Each scene shows the same named points in several views. A view is turned or mirrored, and shifted as a whole, has a little noise and may leave points out.

Scene 1
View 1
J_139: [ 19 -41  44   4  20  53 -31  51   7 -19 -74  -5 -11  -8 -17  27  15 -41
  -5 -59  14]
J_637: [  0 -53  57 -31  23  62 -13  -3 -19  -2 -27 -11  21  -9  20 -41  -8  -4
  -6   6 -15]
J_197: [ 18 -11  76 -14  17  26 -35 -11   2 -27 -38   4   6 -10 -20   0   2  -6
 -13 -15  -3]
J_180: [ 15 -33  42 -22  11  37 -22 -14  15  -9 -35 -24  -2 -33 -30   8  10 -21
  -2  -6  10]
J_626: [ 13 -40  34 -46  14  39  -9 -36   8 -25  11 -17   2 -35   8 -27 -13  -3
   1  24 -14]
J_2: [ 31  -9  62 -47  20  30  -8 -13  29 -34 -11   2  13 -17  -1   4 -19  12
   7 -11 -29]
J_753: [ 34 -20  50 -31  13  31 -17  -8  34 -25 -15 -17   0 -26 -29  13   2   1
   9  -5 -15]
J_952: [ 15 -45  63  -1  -5  60   7 -17  18   9 -77 -45   5 -33 -29  20  13 -12
  39 -12  -8]
J_53: [ 27 -20  45 -42  19  30 -21  -2  33  -9 -26 -21   9 -29 -39  15   6  -8
  -5 -10   2]
J_151: [ 15 -32  39 -54  14  41  -1 -33  21  -9  -7 -25  13 -39  -8 -10 -11  -2
   6  15  -9]
J_382: [ 21 -33  20 -27  26  33 -38  26  10 -52  -5  14 -20 -17   5   3  -6 -33
 -22 -31   8]
J_732: [ 29 -39  56 -19   9  45 -10 -13  16 -27 -10 -18  -1 -19  -8  -9  -2   9
  21   7 -31]
J_652: [ 19 -25  53 -41  20  39 -11 -11  14 -20 -20  -6  13 -21   0  -7 -12  -2
   0  -7 -13]
J_856: [ 33 -48  71  -7   0  57   2 -15  25  -1 -34 -45   9 -20 -32  -2  13  23
  44  14 -39]
J_743: [ 40 -40  17 -18  -2  40   2 -10  49 -48  -6 -26 -32 -45 -17  33   1 -14
  39 -12 -20]
J_376: [ 25  -1  88 -35  19  28 -16 -15  20 -14 -42  -3  25 -10 -21   7  -7  13
   1 -14 -21]
J_558: [ 14 -36  33 -40  28  33 -37   1   2 -26   4  -2   1 -20  -4 -25  -2 -14
 -27   3   4]
J_556: [ 13 -13  34 -71  21  33   2 -24  29 -18 -19  -5  16 -39   5   9 -25 -15
  -4 -13  -2]
View 2
J_856: [ 34 -46  -8  27  -6 -17   3  33 -21  20  -6  29 -40  -7 -22 -13  15  19
 -28  41 -48]
J_151: [  7 -31  30  37  -8 -14  18  15   6 -15  12   4   5 -30 -18  -2   5 -10
 -34  25 -25]
J_558: [-16  -6  29   2 -16 -30  10  23  -2 -28  12 -21   2 -37  -3   9 -32  -8
 -13  -1 -21]
J_556: [  2 -23  41  25   8  -7  34   2  16 -20  13 -15   8 -29   2 -19  10 -29
 -20  27   2]
J_376: [ 24 -22  -6   6 -14   0  23   7  -5   6 -13  -1  -2 -31  21 -34   4   9
   4  37 -11]
J_382: [ -7  -2  40 -25  11 -29  17  31  -3 -33  12 -46 -28 -31   8  -3 -42 -27
   3  -2  -2]
J_180: [ 16 -31  24  -3  -8 -19  35  27 -10 -29   4  -5 -21 -33 -27 -17   4  -3
   3  11 -33]
J_2: [ 18 -17  15  12  -3  -3  10  12  11   5  -2 -11  -5 -33  26 -14 -13  -9
 -17  41   2]
J_743: [ 43 -41  51   2  27  -9  15  49  12 -13  13 -10 -66 -27 -26   3  -8 -27
 -30  43 -12]
J_197: [ 25 -12   1 -10 -18 -10  18  22 -17 -20  -6 -17  -6 -39  15 -29 -15   6
  13  16 -23]
J_139: [  0 -17  11 -51  24 -34  45  27 -37 -19  -4 -29 -65  -1  -7 -42  -5 -10
  42  -9 -17]
J_637: [-20 -10  -2  32  -5 -41   0  12 -34 -12  10 -10   7   1   4 -15  -7  -1
 -25  -6 -40]
J_952: [ 35 -50   1  10  12 -17  36  26 -33  -6   0  14 -48   0 -35 -44  38   3
  -1  23 -47]
J_753: [ 23 -31  23   0  -4  -7  22  27   9  -4  -1   0 -27 -37  -8  -6  -7  -4
 -10  35 -13]
J_732: [ 23 -26  10  19  -3 -18  -3  32  -9   1   3   0 -26 -21  -2  -3 -12   0
 -31  31 -29]
J_652: [  6 -19  17  17  -2 -16  15  13  -2  -9   4 -11  -3 -23   7 -15  -5 -10
 -15  21 -14]
J_53: [  6 -32  25  -8 -10 -10  42  17  10  -9  -4   3 -19 -37 -18 -10   2  -2
   5  25 -13]
View 3
J_556: [ 28   1  -5  -3 -32  -1  14   5  14  13 -24  18  -4   5  28  -5  -1 -53
   3  37   1]
J_180: [ 22  28 -21 -16 -35  29  14  25  -5  -9 -27 -16   4  20  47  10  -1 -11
 -11  49   5]
J_732: [ 16  30 -18 -27 -58  52  -8  18  10  12  -3   8  -2  -8  46  -6  -3  -7
  -7  15   3]
J_53: [ 22  29 -18 -12 -37  17  25  18  15 -10  -7 -24   3  22  33 -10   1 -18
  -6  44  15]
J_856: [-12  51 -27 -46 -55  67 -15  29  12  11 -15  -5 -14  13  46 -27  14   4
  -8   7  26]
J_952: [-31  49 -24 -30 -20  52   4  46 -12  -8 -47   1 -17  32  49  -5  18   3
  -3  32  26]
J_382: [ 52  -7 -12  18 -45  24  41  21   3 -23   8  16  14 -11  41  32 -28   3
  -3  45 -15]
J_652: [ 26  18 -21 -10 -42  24   9   2   6  11  -6  16  -6  -4  44  -6   3 -22
  -2  33   2]
J_753: [ 15  30  -7 -19 -46  29  13  23  18  -1   3 -13   6   4  31  -6  -8 -17
  -4  31  10]
J_637: [ 42  10 -55  -8 -50  46  -3 -12 -16  14 -24  37 -20  -4  71  -5  19  -1
  -8  30  -1]
J_151: [ 35  13 -17 -24 -52  27  -9   6  13  21 -32   0  -3  11  39 -10   3 -41
  -9  25   3]
J_626: [ 51   4 -17 -25 -65  36 -19   1   8  26 -28   7   3  -5  49   3  -8 -38
 -12  21 -11]
J_558: [ 68   2 -33  -1 -58  27  15  -3   2  -1  -3  -1   8  -3  53  11 -10 -11
 -13  42 -12]
J_197: [ 16  44 -27 -10 -27  22  16   3 -13  -5  17  -3   2 -14  54   8   1  -5
 -11  61  -4]
J_139: [  1  22 -32  20 -13  36  63  44 -16 -51  -6  17  -6  17  49  24  -2  42
   3  58  12]
J_376: [ -2  51 -23 -17 -24  14  11  -3   3   9  21   3 -10 -10  41 -21  15 -19
  -1  47  11]
View 4
J_952: [-19   2 -12  -8  48 -14  -4 -45 -17  71  43 -32 -40  -2 -26   2 -15  18
 -17   0  36]
J_856: [-19 -19 -42 -13  18 -12  -8 -42 -26  56  24  -5 -38  17 -14  15  -6  32
 -40 -27  21]
J_652: [-12 -18 -16  20  -4  -7 -30  -2 -18  10  41  -4 -52  15  -8  14  -8  27
   4  15  21]
J_743: [-10 -37 -40  11  23 -32 -36  35  -2  57  50  -4 -39  29  -9 -25 -48  14
 -26 -11  42]
J_151: [ -7 -34 -35  11   1   4 -25  -3 -40  20  64   4 -54  15 -11   4 -14  26
  -4  16   2]
J_626: [ -1 -40 -33  10 -13   8 -28   6 -28  -3  61   5 -49  22 -16  -8 -18  43
 -17  20  -4]
J_382: [-11 -16  -1  39 -15 -23 -35  27  31 -12  31  10 -53  16 -15 -29 -31   6
  11  31  47]
J_732: [-12 -27 -30   6  -2 -12 -24  -9 -12  22  29  -2 -39  25 -10   5 -13  37
 -27  -7  18]
J_558: [-10 -27 -13  29 -24  -2 -22  -4   2 -18  39  22 -53  15 -17 -19 -18  15
   5  32  13]
J_197: [-23 -12  12  36   5 -16 -22 -24   7   9  17  -7 -27  20  -2  13  -6  17
   9  21  13]
J_139: [-25  24  18  23  21 -33 -12 -21  43  31  12 -15 -52  -9 -30 -20 -23 -12
  15  22  81]
J_556: [ -9 -23 -20  29   6  -5 -40  23 -36  17  69  -6 -65  10  -3  15 -15  18
  25  28  21]
J_2: [-16 -25 -22  29  -7 -16 -41  16 -21  15  32  -2 -48  27  10  32  -6  29
   4  -1  23]
J_180: [-18 -17  -8  21  20 -12 -12 -22  -7  32  46   0 -40   9 -17 -16 -23   2
   3  23  18]
View 5
J_53: [ 29 -20 -15   6  30  27  -8  -2 -12 -11 -30   0  20 -51  10  45   6   2
  28 -12   1]
J_558: [ 35   1  17 -12  39  -3  -9  -3 -28 -48  13   7  23 -66  11  48   4 -26
  22  -3   9]
J_2: [ 16  -7   1  12  35  -8  12  15 -29 -15 -10 -14   6 -33  -5  39 -12   7
  -6  -9 -21]
J_376: [ 14   1  -1   8  37  17   7  21  -9  -1 -10 -20  -2 -20 -11  31   5  22
  17 -23  -4]
J_753: [ 22 -13  -9  20  24  15  -4   3 -25 -15 -26  -6  27 -40   7  45  -6   6
  13  -2  -2]
J_652: [ 27   0   8  13  43  -4   2   7 -29 -19  -9  -3   1 -47  -1  36   5  -5
  12  -6  -4]
J_743: [ 41 -21 -13  54   9   2 -11  -9 -52 -20 -58   2  36 -46  11  52 -38  -1
   7  31  -5]
J_637: [ 20  27  34  22  56  -8 -10  12 -38 -31   8  10 -13 -57  -5  16  33 -26
  17  -6  25]
J_151: [ 32 -14   2  34  58   1  14  -9 -36 -14 -10   0  18 -57   8  45  27  -8
   8   8  -7]
J_382: [ 53  -1  15 -24  12 -14 -26   4 -28 -52 -13   9  11 -64   7  49 -44 -25
  30  -3   2]
J_732: [ 11   8   7  42  31   4  -4   7 -42 -25 -13  -5  24 -36   1  34   3  -2
   0  10  11]
J_180: [ 45  -6   0  20  34  24 -15  -6 -19 -16 -26  -1  17 -52   8  44   9  -3
  44   3  20]
J_139: [ 49  13   6  -8  -4  24 -58  19 -14 -21 -59  15 -20 -51  -5  17 -36 -12
  65 -20  35]
J_952: [ 34   7  -4  68  32  37 -23   4 -28  12 -63  -2  -6 -33  -3  17  20  11
  45   7  34]
J_626: [ 33  -4  16  33  57 -15  12 -11 -48 -36   8   1  29 -62  12  51  18 -21
   0  22  -2]
J_856: [ -9   7  -4  72  30  30 -12   9 -41  -3 -35  -3  25 -25   0  19  28  11
   2   7  27]

Which points are out of place in each view (at most two, in the order of its rows)? Write none if all are in place.
view 1 => none
view 2 => J_856, J_2
view 3 => none
view 4 => none
view 5 => J_626
